Points on a hilly landscape, in no order, each with its height.
A climber steps from a point to the highest of its 3 nearest points, and stops where none of them is higher. Distance is the straight distance between rows; heights are no part of it.
Q816: [ 25  24   8  55 -41 -11  17  26  26   0   3 -44 -13   1]  h=446
Q345: [  7  19 -48 -46  24  -3   3  -9 -11 -41  -8  71  14 -11]  h=661
Q703: [-14  -5   4 -13   6  -6   2 -25 -11  24   3   9  11 -19]  h=331
Q378: [ -7  18 -26 -40  16  -7  -3 -14 -27 -27 -11  43  11  -4]  h=518
Q777: [  0 -12  22  33 -22  -7  11  -6  26  44  16 -27   6 -16]  h=835
Q317: [ 12 -10  17  39 -23  -5   5  17  36  25  17 -31   1   1]  h=757
Q537: [ -3  20  -7 -14  -2   9  -9  15 -38 -43 -23   0 -16  10]  h=533
Q943: [  4   7   6   2   4  12 -13  12 -11 -17  -7  -9 -21  18]  h=529
Q13: [-13  21  -4 -12 -10   5   2   3 -46 -32 -24  -1  -5   0]  h=530
Q475: [ -7 -35  14  24 -11  -1  -1  -1  32  53  14 -17  19  -8]  h=838
Q965: [  9  10 -38 -42  31  15  -7   4 -14 -44 -13  46   2   4]  h=670
Q984: [-13  -1  20  10 -14 -15  14 -20   1  31   6 -14   7 -23]  h=421
Q78: [  6  12   2  -2   7  11  -9  22 -15 -28 -15 -15 -23  27]  h=521
Q492: [-10  -3 -18 -36  28  -2   1 -22  -7  -6   9  37  16  -8]  h=557
Q96: [-15 -40 -21 -31  35  20  -7 -16  18  24  19  34  28  -8]  h=365
Q744: [  6 -18  16  23  -3   1  -5   7  27  23  13 -19  -2   8]  h=823
Q910: [  3  -2  17  17 -16  -9   8  -5   6  23   1 -23  -7  -6]  h=494
Q656: [-12  19   4  -6 -18 -11   4  -9 -36 -15 -19 -10 -10  -8]  h=524
Q210: [-13 -15  11  -9  11  -4   0 -21  -1  26   5   3  10 -16]  h=364
Q153: [  1  20 -39 -46  14 -17   5 -20 -20 -36 -12  74  27 -17]  h=755
Q448: [ -2  -3 -11 -30  24  11  -7  -5 -14 -20  -2  24  -7  10]  h=744
Q339: [ -5  21 -20 -30  14   9  -8  -3 -34 -42 -18  32  -4   4]  h=689
Q735: [  1 -21  18  29 -13   1   2   0  34  39  16 -21  10  -6]  h=836
Q31: [ -2   8  -5 -12  14   8 -12   6 -23 -23 -10   9 -15  13]  h=539
Q772: [ 26  18   5  59 -47 -16  26  10  37  20  12 -41  -3 -13]  h=161
Q254: [  4 -27   7   2  19  14 -13  10  23  11  12  -7  -3  18]  h=416
Q391: [ 13 -25  20  34 -10   4 -10  26  43  18  17 -19   1  18]  h=794
Q508: [ -5 -22   5  -9  14  12 -12  -1  13  16   8   3  -2   9]  h=396
Q989: [ 12   0  16  37 -24  -7   3  18  26  12   7 -31 -15  13]  h=756
Q964: [  0  15  10  13 -20  -7   6  -2 -10   2  -9 -25 -16   1]  h=571
Q908: [ -2  10  13   3  -9 -10   9 -11 -17   4  -6 -13  -8  -6]  h=528
Q954: [ -5  -6 -22 -36  29   7  -5 -16  -4 -11   4  34  11   0]  h=634
Q123: [-13 -28  -2 -17  21   4  -4 -14   8  21  12  14  16  -2]  h=385
Q603: [  8  19  13  27 -25  -1   4  16  -4 -17  -9 -34 -24  13]  h=774
Q956: [-17   4  -1 -26  10 -14   9 -31 -20   8  -2  23  13 -24]  h=288
Q894: [  3  10 -46 -49  33  10  -2 -10   3 -39   3  58  11  -3]  h=660
Q628: [  8   7 -13 -20  29  22 -16  13 -13 -33  -7  13 -17  19]  h=532
Q559: [-16  19 -14 -28   5  -8   1 -14 -42 -29 -19  33   8 -11]  h=602
Q185: [ -9 -53   7  13   6  17 -12   8  30  38  12   1  26   5]  h=376
Q287: [-14 -35   9   0   9   5  -7 -13  19  40  12   2  22  -4]  h=378
Q424: [ -3  21   1  -5  -4   4  -4   7 -30 -27 -20 -13 -18  12]  h=531
Q758: [  8  19  16  32 -30 -12  14   7   4   1  -2 -35 -17  -3]  h=659
Q226: [-10 -28  21  21  -8  -7   5 -18  22  58  13 -19  27 -28]  h=837
Q503: [  6  16  -5 -13  10   9 -10  11 -30 -32 -17   0 -14  15]  h=535
Q704: [ -4   5   3 -10   7   2  -4  -1 -19 -10  -7  -1 -14   5]  h=556
Q729: [ -6   3  -3 -21  13  -1   2 -13 -16  -7  -3   9  -2  -1]  h=626
Q38: [ 22 -10  18  51 -24 -11   5  35  51  15  23 -34   3  11]  h=745
Q494: [-10   0  -1 -19   7  -7   4 -16 -16   4   0  10   4 -10]  h=450
Q115: [ 34  10   7  70 -42 -23  20  31  58  21  32 -35  11  -8]  h=26
Q25: [  2  26   6  24 -31   2   8  16 -27 -24 -25 -31 -22   6]  h=798
Q93: [ 10  -1  12   6   7  10  -9  13  11   0  -1 -15 -17  22]  h=481

For each start below, name the point where the climber stops.
Q910 -> Q25
Q503 -> Q448
Q123 -> Q475
Q391 -> Q475
Q816 -> Q475
Q210 -> Q448
Q772 -> Q475

Call two points neighbours if one is among the 3 nearest of the other. Go from one point of each pair to the other, from neighbour to neighbour, staying as high as possible. Name the lowest point that can't be avoided.
Q153, Q339 -> Q345
Q448, Q25 -> Q424
Q475, Q25 -> Q758
